Each row is a point on a tangle of strands that fork, close into loops and nearly touch. The rows are in no order.
In the rows, zero is written as 128.
Two points are linked if the straight distance between their rows is under 167. Some points are linked to none.
zudu: [163 153 164 130 161 140 217  86 101 133 150 114 110  77 176  66 127 148
 194 117 111 102 145 132 110 141 184 152 151 141 126 112  54 108 139  98
  73 123 131 124 128 152 171 108 123 112 103 135 126 124  70 100 154 117
 145 161 107 108 148]
zat: [ 84 188 127  45  82 130  89 177 139 152 150 149 166 121 141  93 105 127
  80 127 139 139 129 153 107 164 141 114 138 127 117 142 123 157  97 105
  93 130 175 149 116 108 105 129 124 212 127  95  81 134  98 161 109 111
  62 197 115 155 139]
teku: [138 167 120  90 122 154 157 138 120 166 155 145 127 135  91  85 110 117
 152 175 150 148 168 207 123 193 146 127 102 175 102 122 131 114 139 110
 113 111 140  90  90  93 119  99 122 148 140  90 134 148 184 109 130 115
  95 148 149  98 142]
sipil: [185 124 166 136 169 192 174 113 121 171 123 127 116 117 146 150 131 174
 150  92 113 115 151 125 119 144 154 157 155 130 111 132 133  88 173 129
 148 141 150 108 123 120 134  90  92 130 147 113 181  85 161 158 125 133
 132 171  84  98 192]
gufif: [103 103 106 158 157 111  42 175  95  94 104 143 147 126  86  71 131 120
 111 170 143 207  87 111 107 124 141  97 161 140 124 122 102 133  75  75
  63  98 124 156 113 142 109 127 119 121  91  82  78 152  40 125 136 103
  49 107 105 156 111]
nubez: [138  91 136 110 117 121  41 179 120 128 151 138  86 126  56  91 118 168
 107 165 134 197 188 124 113 179 125 136 202 152 102 118 153 157  83 105
  84  99 136 155 130 133  72  63 108 141  91  89 153 187 139  76 115 153
  82 130 148 123 135]
vup: [143 129  91 183 151 121 194 115 114 151 139 111 128 163 103 168 136 101
 161 148 133 116 114 179 163 107 109 122  66 133 108 128 153 101 156 158
 187 126  82  82 101  87 137 136 153  96 167 144 185 102 223 140 129 111
 169  72 145  87 126]
daro: [ 82 142  95  87  66  63  65 104 127 109 158 132 121 167 129 176 117 106
  85 136 132 104 135 110 127 130  76 116 100 114 151 137 169 214  97 126
 128 131 101 187 172 138 104 133 188 140 120 217 114 191 119 112  92 159
 150  87 197 151  74]
Lil: [ 99 115  93 125 102  76  99 118 151  97 125 138 115 166  84 132 130  94
 132 177 152 137 161 148 136 138 102 109  94 137 149  96 156 170 129 137
 138 122  91 111 126 136 104 129 159  99 121 166 113 176 167  88 107 133
 162  53 178 122  88]
zevak: [176  74 184 168 189 143 171 101 127  97  93 128 109  72 173 110 146 161
 170 105  94 143 138  76 113 113 158 138 170 127 141 103  86  71 139 102
 122 115 143 116 135 169 151 141  98  78 111  87 123 100  66 129 156 154
 141 138  84 134 158]
Gigot: [139  81 146 108 117 134  41 175 117 128 141 113 107 114  93 132 119 174
  71 118 105 154 173  78 115 159 132 143 220 123 115 133 158 153  91 127
 109 118 153 189 159 148  80  76  98 142  99 102 162 159 116 102 110 167
  87 142 131 145 133]
bef: [104 162 137  89 110 170 100 172 130 166 131 147 165 118 139 134 113 135
  79 108 118 116 111 116 109 126 141 134 142 112 121 158 119 125 123 141
 128 147 177 151 109 120 113 141 125 213 142 100 104  98 108 187 104 105
  75 177  87 150 151]
dupom: [120 125  99 176 154 112 120 122  98 108 106 112 152 155 121 164 151  85
 148 141 126 134  50 134 152  86 107  95  83 113 129 130 118 107 122 129
 133 142  98 111 129 123 139 173 168  95 153 145 123 115 124 142 144 104
 135  90 116 145 119]
gobe: [101 165  99  79  92 118  97 162 110 183 202 126 126 135  70 119 100 127
 113 161 133 131 178 191 149 199 101 148 102 172 104 156 196 153 103 139
 137 123 117 137 105  74  85  99 135 179 168 115 173 160 224 117  98 140
 107 145 168 122 126]
goz: [121  56 127  85  99 120  79 153 193 106 113 154 101 160  91  88 129 132
 105 143 149 196 212 111 121 149 133 134 168 155 154 105 166 160 129 111
 161 109 146 108 129 134  90  97 105 126 121 112  92 159 135 102 124 144
 120 109 168 104 115]
neke: [123 135 148 125 149 161 116 143 120 136 121 122 149 107 139 110 132 137
 138 115 117 145  93 107 115 119 156 134 150 119 126 138  91 100 127 108
  96 130 151 130 117 148 127 131 115 134 123 102 110 106  62 151 142 109
  89 163  85 148 161]
mefup: [ 74 183  91  69  52  77 128 121 145 104 154 159 152 155 114 132 111  83
  96 160 165 136 139 165 127 148 106 113  56 121 147 107 149 176 107 114
 112 125 114 144 132 106 119 140 168 157 148 146  58 170 149 140 117 129
 143 101 196 130 110]
Deg: [132 168 103 142 108  67 196  81 134  95 142 121 103 157 130 160 131 111
 170 146 148  62 126 147 161 104 108 116  69 133 152 106 125 156 158 169
 136 147  72 121 139 133 156 142 173  84 128 213 136 146 163  95 120 148
 214  87 187  96  99]
toti: [130 164 113 140 130  94 162 101 129 106 139 115 121 140 140 135 144 105
 156 143 130  89 100 143 147 119 114 121  91 119 139 115 106 152 134 132
 112 142 103 124 126 148 144 142 159  97 122 178 120 148 136 101 137 128
 175 106 162 124 114]
renu: [141 150 100 151 115  95 182  92 121 126 146 117 105 157 107 186 135 111
 159 139 132  73 123 153 157 109  96 121  60 131 122 129 150 127 164 168
 172 147  82  98 133 102 142 145 163  98 153 192 161 119 218 125 124 124
 203  88 167 106 116]
faf: [145  78 103 189 144 101  92 120 112  88  94 106 109 159 111 153 159 115
 149 144 126 148 109  93 162  91  82 107 134 128 126 112 155 143 122 126
 150 128  81 135 147 157 118 128 125  58 124 154 163 149 156  92 133 141
 145  53 140 150  84]
sofe: [129 188 128 117 126 190 154 152  96 205 151 120 141 108 124 118  96 146
 133 132 132 137 125 177 120 186 145 152 119 157  84 184 145 103 134 125
 104 140 164 104  86  96 126 106  98 184 139  91 151 103 172 164 115 112
  64 158  73 110 183]
zake: [103 199 129  96 124 120 113 113 101 116 137 124 187 122 177 115 123 121
 110  92 111  89  32 121 109 106 133 138  91 108 118 152  49 114  97 122
  78 136 146 170 139 136 141 171 133 151 127 128 110 101  37 164 134 110
 105 170 102 172 128]
Puru: [117  95  98 134 102 128 103 143 165 134 107 161 149 160  86 138 139  82
 106 157 158 168 154 146 126 128 116 101 101 134 129 105 157 124 135 146
 173 135 128  96 104  97 104 134 128 137 157 112  93 136 184 140 125 108
 124  89 146 113 116]
Sudu: [135 173 110  99 103 103 113 125  80 150 195 107 102 132  98 111 115 131
 130 163 124  76 132 176 144 171 119 145 114 143 101 133 136 184 111 124
  87 130  99 167 144 139 104  82 149 125 126 171 197 195 162  71 115 156
 147 124 171 145 111]
zis: [127  75 115 183 150 110 100 123 143  70  65 123 121 148 119 125 162 100
 142 144 137 182 108  96 136  91 107 100 144 134 147 110 127 128 128 101
 140 116  97 120 126 155 123 141 120  68 118 130 103 134 107 101 151 121
 138  60 123 141  92]
vebu: [160 127 155  99 116 137 127 115 116 141 164 109  88 105 127 102 115 160
 141 135 110 116 184 128 123 165 154 152 172 140 121 114 127 148 130 115
  91 122 137 136 150 161 122  70 111 126 111 133 165 158 137  84 126 150
 134 153 137 120 143]
bek: [156  82 134 191 175 170 120 152 101 136  79 118 152 126 115 138 142 148
 141 118 133 188 100 105 144 118 125 132 160 130 105 147 145  81 126 106
 142 132 130 124 110 131 121 131 105 112 141  82 157  97 140 168 150 123
  87 117  56 126 180]
ruze: [ 68 175  89  74  62  41 124  93 161  84 158 139 131 170 131 130 117  86
  96 150 170 118 150 147 128 129  91 120  71 113 170 106 159 204 118 117
 135 112 107 158 162 129 128 136 182 136 119 213  74 195 127 123 104 153
 172  98 229 117  82]
lakup: [116 174 143  89 105 149 147 124 144 133 131 143 156 108 159 135 110 117
 109  95 122 100 115 130 124 105 137 127 117 104 137 136 100 116 154 153
 134 151 160 117 129 113 144 152 128 185 133 117  95  87 119 167 128 109
 126 190 121 127 155]
Tiza: [146 120 153 139 150 127  96 120 106 121 140 115 101  83 127  80 126 158
 127 157 124 130 145 108 111 152 147 147 184 128 118 130 102 141  89  95
  64 110 122 156 143 183 111  96 111 102  89 116 141 164  83  85 144 149
 113 127 127 134 133]
Megip: [101 151 131  86  84 114 108 115 157 111 140 139 131 143 165 185 116 118
  84  91 114  76 105  93 130  80 103 109  95  92 152 137 132 159 123 160
 156 147 132 152 155 125 133 174 160 162 129 163  89 112 104 153 113 120
 154 142 153 138 116]
tirem: [153 155 183 112 156 156 156 106  88 156 156 104 110  59 187  73 123 177
 160 116 104  88 146 121 114 146 184 148 171 132 114 135  74 100 108 103
  59 131 163 145 146 164 149  99 103 129 104 102 152 127  63 114 145 130
 112 177  99 132 158]
pudif: [180  71 137 193 189 163 166 120 132 134  71 132 124 139 130 137 159 136
 165 105 141 183 127 115 140 106 131 134 149 136 129 130 138  72 170 130
 190 116 143  91 101 122 150 123 101  96 145  91 159  84 178 154 161 122
 134 115  77 107 179]
dotu: [139 114 134 147 134 150 147 134 167 138 104 153 138 140 107 135 142 100
 131 126 151 159 137 145 123 109 139 107 111 116 140 120 131 106 171 137
 174 133 138  85  93 105 138 140 121 126 150 102 102 102 161 159 143 105
 119 120 118 111 145]
todal: [133  96 147 157 166 101 108 101 119  78  93  91 128 102 191 142 152 142
 143  80  91  80  77  58 136  94 120 138 142 108 149 125  88 119 103 155
 123 127 120 164 178 168 133 161 118  71 113 163 147 103  39 120 139 156
 158 107 128 188  88]
bagur: [132 107 123 176 152  75 174  98 192  56  71 144 116 146 158 106 165  96
 165 139 153 148 152 113 126  91 145  95 128 136 184  84 114 127 176 119
 171 109  93  92 115 163 144 154 130  55 105 168  80 133  97 106 138 137
 202  83 157  94  97]
Fod: [ 88 125 128  51  72 111  92 155 167 140 170 139 127 138 135 114 111 123
  85  94 145 129 169 116 116 140 133 134 140 122 141 131 159 177 112 128
 146 137 162 147 143 117 105 123 127 186 133 123  86 137 133 127  97 141
 123 159 164 141 117]
pemi: [168 114 149 146 154 174 194 108 160 150 113 159 122 126 132 135 137 132
 156 101 143 154 157 141 114 134 152 130 126 132 129 110 136  94 200 135
 187 127 151  69 103 114 158 119 100 126 138 101 129  87 170 151 147 106
 133 156  99  87 168]
noz: [150 133 155 143 150 160 143 125 114 141 135 100 126 107 143 139 137 151
 142 114 110 110 109 121 125 120 139 145 142 120 116 133 112 107 142 128
 112 143 140 124 132 144 130 119 114 121 135 124 149 105 129 139 144 140
 125 159  97 129 163]
Nelo: [ 93 139 124  58  60  95 122 135 175 148 167 139 122 146 121 144 106 130
 100 101 129 114 182 131 128 133 104 134 100 124 148 127 169 172 137 151
 170 137 150 116 140 105 125 130 135 172 145 156 106 129 189 124  95 148
 166 159 183  98 123]
Voti: [115 114  70 206 162  87 124 130  94 103 107 115 146 164 111 154 149  67
 171 174 139 166  65 157 166  88  91  89  69 120 133 105 126 110 113 122
 130 126  66  88 118 107 138 159 172  82 167 146 110 143 144 111 136  99
 150  28 140 138  93]
sesa: [176  84 151 170 160 116 199  89 174  85  80 132  94 116 152 121 152 136
 181 116 131 147 180  99 120 111 143 126 158 144 164  90 116 114 176 122
 175 110 110  93 123 153 161 126 101  67 109 143 114 115 117 107 145 143
 181 106 125 102 123]
guvas: [113 107  88 188 151 143  97 177  79 161 115 107 154 162  88 176 137 122
 106 148 139 157  80 139 148 121  97 122 110 114  87 164 167 100  99 145
 152 131 105 125 110 101 122 141 137 125 160 122 171 122 158 156 122 116
  95  86  89 148 122]
vusad: [149  79 135 206 194 108 123  96  71  63  99  83  95 107 145 120 144 140
 184 141  94 152  79  86 148 122 119 131 170 132 133 124  99 117 111 101
  73 110  89 148 169 178 123 135 118  59  92 115 160 124  83  98 172 153
 145  73 106 146 120]
tutup: [106 159 122 120 119 137 114 127 137 131 118 141 165 139 146 169 138 112
  86 100 116  91  65 100 125  85 108 101  87  88 130 153 114 118 124 150
 153 160 138 144 122 115 137 182 146 160 151 142  99  95 106 175 123  99
 119 145 110 140 135]
vofe: [120 154 115 160 126 189 160 166 100 210 136 121 144 127 107 153 108 135
 120 133 120 134 108 163 131 152 118 151 101 143  68 182 182  88 136 149
 140 146 148  81  77  88 114 124 114 177 146  94 189  99 201 176 117 115
  86 123  79 101 155]
telav: [133  58 172 120 134 152 106 126 167 112 103 151 118  91 156  84 137 153
 121 128 127 156 175  90 101 125 157 137 213 124 139 103 110 112 118  92
 108 104 153 129 132 160 130 133  92 121  89  85  84 142  53 121 146 139
 103 134 105 136 133]
gefi: [123  81  96 170 154 109  87 152 123 100  91 150 124 146  77  91 150  99
 135 179 157 198 131 141 135 126 112  96 122 137 128  97 131 121 111 106
 117 116 101 106 100 136 112 131 131  94 128 105  94 156 136 103 152 107
 108  71 131 121 100]
todis: [127 197 138 117 136 119 164 112  94 125 148 104 150  94 181  97 124 134
 155 111 102  86  71 136 117 122 160 153 111 116 122 131  46 130 112 115
  63 136 133 149 139 154 151 140 134 126 111 139 129 121  58 135 150 112
 125 176 112 160 136]
fedo: [132 112 154  66  87 114 121 131 156 142 178 103  97 116 136  82 120 172
 131 115 108 113 219 118 134 169 153 165 167 146 137 110 153 182 124 126
 129 113 156 130 151 147 115  77 117 152 112 144 139 149 135  82 107 185
 158 157 176 104 119]
mefe: [149 138 104 196 158 130 190 106 103 117 110  97 146 139 142 186 148  99
 162 122 119 120  39 129 165  76 124 112  75 109 113 157 121  86 150 158
 159 143  96 105 126 105 149 173 166 103 164 158 169  71 166 165 153 102
 167  99 106 134 135]
fumo: [140 104 113 182 152  99  86 114  98  87  91  86 118 136 166 195 158 126
 131  88  82  87  61  61 147  86  83 115 125 112 137 140 126 132 105 154
 142 142  96 176 172 153 127 151 140  74 133 176 166 109  93 117 134 140
 150  85 139 183  82]
nesi: [119 179 138 120 154 136 115 124  61 134 144  84 154 102 151  85 122 143
 149 128 102 121  64 129 122 144 163 146 134 130  97 154  65 111  90  95
  38 128 143 160 126 158 132 125 130 130 114 110 146 120  47 138 145 108
  67 165  82 159 156]
zofan: [103  90 124 127 116 106  31 152 120 126 106 116 128 157 135 196 140 124
  60 108  93 104  95  62 116  97  98 117 149 107 141 149 138 163  87 128
 147 137 120 203 171 136 102 134 133 109 130 157 151 130  98 128  99 140
 119 114 141 182  84]
Lir: [137 118 126 175 172 168 121 152  52 158  98  91 152 119 109 133 115 166
 150 118 116 171  58 114 132 138 147 155 143 139  80 177 121  68 112 105
  82 139 132 128 102 129 120 129 123 143 136  82 155  93 100 172 136 113
  62 132  46 144 179]
Pafo: [164 141 187  90 123 148 120 118  89 160 183  85  99  76 154 125 108 183
 123 102  81  71 169 110 132 156 146 179 189 124 107 126 128 140 114 138
  84 147 152 165 181 154 117  75 108 142 111 136 208 139 122 106 115 172
 131 161 123 137 143]
vilir: [166 165 128 157 133 136 219  88 128 100 131 112 112 122 176 174 122 134
 145  86 114  49  99 128 144  81 133 128  79 101 137 125 102 124 173 178
 159 157 112 114 144 114 164 156 149 127 138 188 143  79 153 148 130 112
 204 149 128 105 135]
Rifas: [100 104 126 113 127 122  66 147 142 106  97 152 140 127 116  98 132 111
 104 153 141 151 114 112 106 114 138 107 148 113 140 116 104 150  92 101
  96 107 133 148 123 151 109 135 119 116 110 120  70 158  61 117 139 123
  88 111 132 150 100]
fuva: [ 75 190 108  86 108  86  89 115 105 104 137 152 173 143 157 160 127 102
  81 123 130  79  43 128 115 104  96 116  70 100 132 145  82 152  80 115
  90 129 120 182 150 129 143 176 164 140 124 155  84 127  52 162 129 108
 103 139 135 173 101]
bir: [159 131 124 136 163 166 168 120 126 173 139 137 110 134  82 103 132 138
 175 166 147 165 172 193 129 184 143 135 114 171 107 126 152  84 150 116
 128 114 117  81  81 101 136  85 114 108 132  89 174 122 195 126 142 112
 122 120 132  70 156]
dumuk: [ 78 144  91 128 104 114  72 170 116 140 118 164 165 163  92 161 136  79
  64 154 151 143  97 141 121 122  94  86  85 122 117 143 156 133  84 130
 131 135 122 155 112  92 111 155 158 159 160 126  82 151 137 154 109 105
  87  94 142 158 102]
luto: [135 140 134  91 109 144 226  86 170 126 135 179 116 134 134  91 104 135
 160 100 140 122 185 171 110 165 168 133 113 147 155 104 105 121 195 138
 148 122 147  70  96  89 185 133 120 152 132 121  88 116 141 118 134  99
 168 182 138  58 146]
mifi: [124 167 125  92  96 112 197  90 158 117 139 153 131 137 151 122 105 111
 135 117 150  99 153 155 130 134 145 136  87 133 164 110 109 153 169 146
 131 134 137 102 126 109 160 143 138 140 115 153  82 126 153 116 123 122
 180 162 158  91 134]
ligos: [144 137 120 141 127 147 178 118 141 171 147 126 117 155 105 179 134 128
 139 123 121  96 141 166 141 128 116 124  83 143 111 143 173 108 168 170
 199 133 124  82 113  93 121 119 128 133 155 127 196  88 244 151 126 130
 164 120 126  77 144]
pake: [161 101 158 132 128 159 173 126 168 122 105 137 132 106 164 170 146 133
 113  70 110 102 143  96 129  83 127 129 155 109 145 118 134 117 176 171
 210 139 146 110 141 118 140 142 123 139 141 120 138  71 148 165 121 129
 159 157 103 128 147]
Kolin: [113 189 100 136 129 154 104 167  55 173 162  93 147 119  94 122 103 132
 122 176 147 130  94 181 144 167 112 154 112 135  75 181 143 114  92 116
  77 130 111 138 103 109 122 108 139 149 138 115 181 150 143 123 105 124
  68 138 105 148 144]
semo: [ 95 135 145  74 107 130  80 125 132 126 148 130 140 107 172 127 120 134
  95 101 106  78 121  89 110 106 139 144 158  97 143 128 103 158  97 146
  96 135 152 165 161 146 122 140 131 147 103 138 122 122  59 135 116 146
 116 170 125 169 106]
sopa: [138 226 132 127 119 131 218  98  96 132 172 109 123 110 167 167  92 125
 131 101 102  39  89 158 148 116 116 134  62 107 119 145 106 124 157 164
 122 159 116 135 128 106 165 147 160 150 146 167 159  79 175 139 125 109
 188 178 128 103 147]
fis: [117 185  90 122 112 130 119 157  79 180 180 113 136 136  91 154 113 122
 107 174 141 109 122 184 145 166  92 143  90 145  78 165 166 135 118 134
 129 139 117 138 107  99 104 114 138 161 151 132 179 150 196 127  99 128
 107 126 127 138 131]
Zuno: [126 213 122  87  89 118 227  92 119 127 170 134 125 116 159 134  92 123
 136 116 139  57 122 190 138 155 149 137  69 135 133 128  93 155 168 139
 104 137 113 126 139 102 168 122 151 153 131 163 131 120 173 115 136 123
 187 175 158  97 134]
Dafu: [132 104  97 165 157 126 132 139 120 127 119 137 131 152  71  95 132 102
 169 197 157 180 148 189 147 142 123 111  87 154 118  96 135 104 135 109
 125 107  91  76  88 107 128 121 128  88 135  97 124 153 168  93 140 112
 123  72 139 101 117]
Raz: [115 125 128 146 126  97 145  81 184  56  74 131 125 147 191 191 149 113
 123  89 141  87  97  68 146  58 120  97 109 106 179 115 116 132 148 171
 175 138  92 136 152 146 151 179 150  99 128 190  81 108  75 141 110 135
 198  99 161 137  87]
mot: [134  63 105 179 133 104  49 133 118 106  88 102 111 166 113 195 155 114
  94 115 110 134  99  73 145  88  67  99 153 117 142 143 149 149 100 133
 160 137  83 184 162 141 109 139 135  67 130 149 169 142 130 105 107 136
 140  79 136 179  63]
posip: [127  76 144  80  83 116  64 173 163 132 154 153 100 133  91  58 107 158
 112 152 149 191 212 120 107 189 140 151 179 143 128 109 166 179  92  96
 113 101 159 135 120 135  91  82 107 141 106  92 102 170 135  89 107 150
  97 141 164 111 117]
zag: [129  82 134 126 128 170 115 163 182 146  82 180 169 136 103 126 138 115
  96 119 147 185 142 114 112 118 136  95 147 132 138 131 150  94 167 130
 188 131 167 100  84 105 118 130 101 168 161  80  77 107 148 188 134 100
  75 138  89 119 159]
nof: [132 194 122  74 103 163 134 153 110 186 170 123 132 116 112  86  87 140
 121 148 137 140 162 195 117 207 153 142 134 160  99 154 141 124 131 100
  80 115 168 118 112 108 116  82 106 193 134  98 143 129 158 128 114 123
  61 195 115 116 170]
Raleg: [167  82 186 127 168 163 159 111 154 124  95 136 131  74 167 124 151 169
 143  66  96 123 149  84 106  97 158 139 176 118 143 113 113  67 152 130
 154 138 160 125 142 146 152 141  85 123 126  75 124  89  80 163 137 133
 121 163  77 151 165]
tuzu: [ 83 112 145  79 108 112  71 101 173 102 104 152 153 122 186 139 122 115
  82  89 125  79 108  86 104  82 122 134 144  97 162 136 101 162  85 146
 119 124 143 173 176 145 134 169 141 152  95 153  77 132   6 139 112 159
 122 131 146 165  84]
sepes: [120 101  72 207 160 108 137 144 101 125 121 125 131 160  77 135 142  79
 172 193 156 176 122 192 164 114  97 120  76 126 118  89 137 105 141 128
 141 107  51  80 101  99 121 140 149  77 166 130 139 145 183 101 136 105
 143  23 144 110 105]
Sotet: [112 116 104 173 160 122  64 151  61 119 112  91 142 140 103 126 138 123
 123 147 109 146  39 110 131 111 116 124 143 127 114 148 110 125  87 111
  85 127 112 162 132 146 117 142 143 105 127 130 155 140  83 126 131 112
  91 108 101 172 112]
Sil: [109 127 108  93  93 110  94 163 146 156 161 145 131 149  63 113 113 106
 106 169 152 149 180 167 143 172 109 120 113 151 123 114 172 152 122 141
 143 128 123 118 108  97  88 111 126 156 159 109 129 154 201 117 119 131
 108 115 171 119 118]
gon: [173  72 122 189 150 136 109 138 144 107  81 110 123 161 123 174 164 113
 137 116 127 150 129  98 153  76  76 111 152 124 140 133 173 125 144 154
 206 127 107 137 135 137 122 133 109  66 135 126 161 102 187 115 130 122
 147  74 116 141 125]
vopa: [150 133 137 149 131 172 169 137 143 169 128 117 136 148 139 195 134 143
 119 104 108 104 124 118 143 106 102 143 130 118 102 165 174  99 160 173
 207 153 156 112 126 100 128 126 107 158 156 133 193  73 224 181 129 134
 151 141  89 111 157]
dok: [140  73 177 112 136 137 182  84 184 109 116 170 108  85 166  72 134 137
 154 118 129 142 191 114  86 118 185 132 197 137 152 101 104 107 156  99
 127 110 164 104 121 154 167 142 110 126  87 105  68 140  47 118 133 139
 144 163 119  98 138]
Gikop: [112 172 121 155 124 169 156 147 117 188 122 131 158 128 128 191 118 139
 104 110 120 104  91 134 136 122 104 140  91 113  85 179 173  93 142 171
 186 154 154 100  95  82 129 150 134 185 164 121 164  73 190 184 128 101
 115 142  78 111 154]
Seb: [118 148 110 169 147 161  81 184  37 174 114 100 156 120  78 116 104 144
 141 164 146 181  71 149 129 157 127 142 138 145  83 175 133  91  85 105
  50 125 128 132  99 114 117 113 132 161 126  79 148 132 109 145 110 108
  36 132  68 158 158]
kuf: [ 75 174  96  82  91  83  76 115 107 123 158 138 130 148 146 185 123 108
  71 128 121  69  83 106 125 114  81 118  87 102 139 152 132 183  86 115
 108 137 114 199 167 135 117 159 189 145 119 198 118 165  95 140 115 129
 124 117 167 182  85]
tuta: [147 126 144 126 105 127 173 106 152 124 140 124 115 128 152 174 125 126
 123  90 115  81 145 119 135 104 121 129 115 107 139 126 129 137 173 186
 176 158 130 105 143 117 132 131 126 143 137 166 159  96 170 132 117 138
 179 153 145 116 132]
kofot: [ 98 169 120  75  90 128 127 138 142 137 148 150 149 119 130  85 114 102
 113 151 145 141 121 158 107 155 141 124 110 122 132 120 109 153 113 103
  93 118 145 133 120 130 119 124 147 160 115 114  82 157 122 118 135 111
  91 163 137 142 124]
vit: [144  86 113 176 174 137  74 177  95 101  80 145 133 131  64  86 142 133
 133 178 154 228 108 124 118 133 125  98 159 141 111 121 130  99  98  81
 102  98 113 122 101 141 118 121 114 107 118  66 104 150 114 122 141 111
  63  94  94 122 135]
tet: [112  72 146  75  90 105 123 127 213 121 155 126 100 149 126  79 138 152
 129 117 142 149 235 112 120 152 154 155 176 152 163 100 167 181 137 115
 173 110 157 109 139 139 122 101 115 132 116 142 103 159 120  88 107 181
 163 143 183  94 105]
gusi: [159 165 123 154 179 157 199 104  90 165 164 116 107 131 100  95 122 133
 196 153 134 126 121 203 137 172 154 140  87 163  88 129 112  96 158 104
 102 115  96  98  94 103 162  88 128  94 129 128 174 125 183 111 144 112
 147 127 126  78 155]
gekal: [135 111 173  88 128 153  72 147 115 143 151 100 107  86 148 121 113 185
  94  95  95 107 170  89 114 141 144 158 198 111 111 128 148 125  95 133
  92 147 163 174 176 147 100  94  94 156 104 104 170 136 100 122 116 168
  99 167 111 151 149]
Dar: [ 88 100 123 122 118  90  38 112 138 112 105 121 129 131 151 155 138 115
  87 115 105  91  94  69 106  92 104 122 143  97 152 135 112 171  75 131
 114 123 116 193 173 149 111 152 142  98  99 170 108 158  40 107 114 156
 119  98 153 179  67]
Vam: [124 121 107 137 114 112  58 162  90 122 135 132 118 132  69  81 122 129
 113 183 150 175 136 156 133 169 116 134 156 140 108 124 145 148  86 109
  77 117 112 149 116 135 101 103 133 127 108 114 136 191 131  84 119 122
  88 112 141 141 112]
ferer: [128  97 149  94 118 173  90 181 160 165 105 166 154 120 105 109 117 150
  78 112 133 198 157 107 101 148 150 114 190 133 128 128 149 108 136 113
 143 124 190 118 109 114 110 104  89 186 144  59  87 118 117 169 119 117
  55 166  90 130 163]
terub: [125 105 183  90 125 158 112 124 159 120 115 129 136  85 170 131 132 151
 103  67 105  89 146  72 111 102 143 140 187 113 135 121 113 114 130 145
 134 145 170 143 159 141 139 140 105 151 119 110 115  97  67 158 124 146
 117 170 110 160 133]
revuz: [139  78 163 141 154 132  72 145 139 107 121 144 102  76 121  66 121 168
 121 167 133 181 165  85 101 143 164 130 208 122 128 120 109 124  89  74
  59  92 150 164 130 184 101 114  88 106  82  70 100 155  41  90 146 140
  87 127 113 135 131]
Nusus: [156 170 139 139 159 130 224  98  97 132 151 120 106 112 134  76 111 128
 201 145 128 106 134 188 129 165 171 136 109 158 120 107  78 125 154 112
  82 113 101 109 104 133 172  97 127  89 117 151 139 139 136  88 163 108
 164 138 124  85 137]
Gib: [122 172 110 121 113 111 136 126 113 129 153 121 133 134 115  85 128 111
 137 165 144 125 108 181 127 144 136 116  95 132 122 121 106 145 114 110
  85 128 116 126 123 140 126 115 146 109 116 135 117 167 135  90 139 116
 128 126 153 136 122]
Golod: [105 105 121 145 137 113 114 120 161  87  96 140 135 132 141 116 156  99
 130 129 135 135  88  97 115  91 128 106 130 105 160 117  99 124 114 108
 128 125 124 125 131 155 128 152 131  94 109 138  67 129  63 123 149 124
 132 107 123 151 102]
nobos: [141 123 132  98 114 141 223 100 196 142 133 170 115 143 104 126 107 128
 148 101 140 125 185 158 134 144 155 117  80 158 166 100 144 118 205 156
 194 124 140  61 100  72 159 132 119 157 153 125 105 113 198 141 130 107
 189 163 158  51 137]
luko: [177  78 161 139 142 138 204  90 184  90  77 144 102 108 179 147 149 140
 152  79 129 121 188  86 129  95 145 138 172 141 163  93 131 103 189 162
 208 128 140  89 138 138 167 131  92 114 127 137 122 102 135 128 124 150
 186 141 121 115 140]
Mon: [151  87 173 162 177 101 155  95 131  73  95  98 108  88 192 108 152 160
 164 106  97 103 132  80 122 112 149 140 177 111 151 119  89 103 117 122
 101 110 119 136 166 181 153 135 100  74  88 127 122 123  41 128 160 166
 169 109 115 154 109]
mer: [112 141 131  71  64 132 177 122 191 152 175 147 118 137 123 119  96 135
 116  79 137 115 200 152 135 147 128 132  80 137 157 116 158 140 181 159
 196 132 156  91 121  82 139 138 130 194 157 123  94  98 196 145 117 126
 171 171 168  66 140]

A fork is a point with three links, a tip a point with one. Leave the first point through the second and follow the links. Name the first fork or tip that comes.
sesa, luko -> Fod
gusi, bir -> Megip
renu, vup -> tirem
luto, mifi -> bagur
mefup, ruze -> pemi
zofan, Dar -> mot
noz, neke -> mefup

How many points has the smallest loop of links through each point below? Write 0 if it is on no loop.
semo -> 11
Rifas -> 6
todis -> 0
goz -> 9
Sil -> 11
kofot -> 0
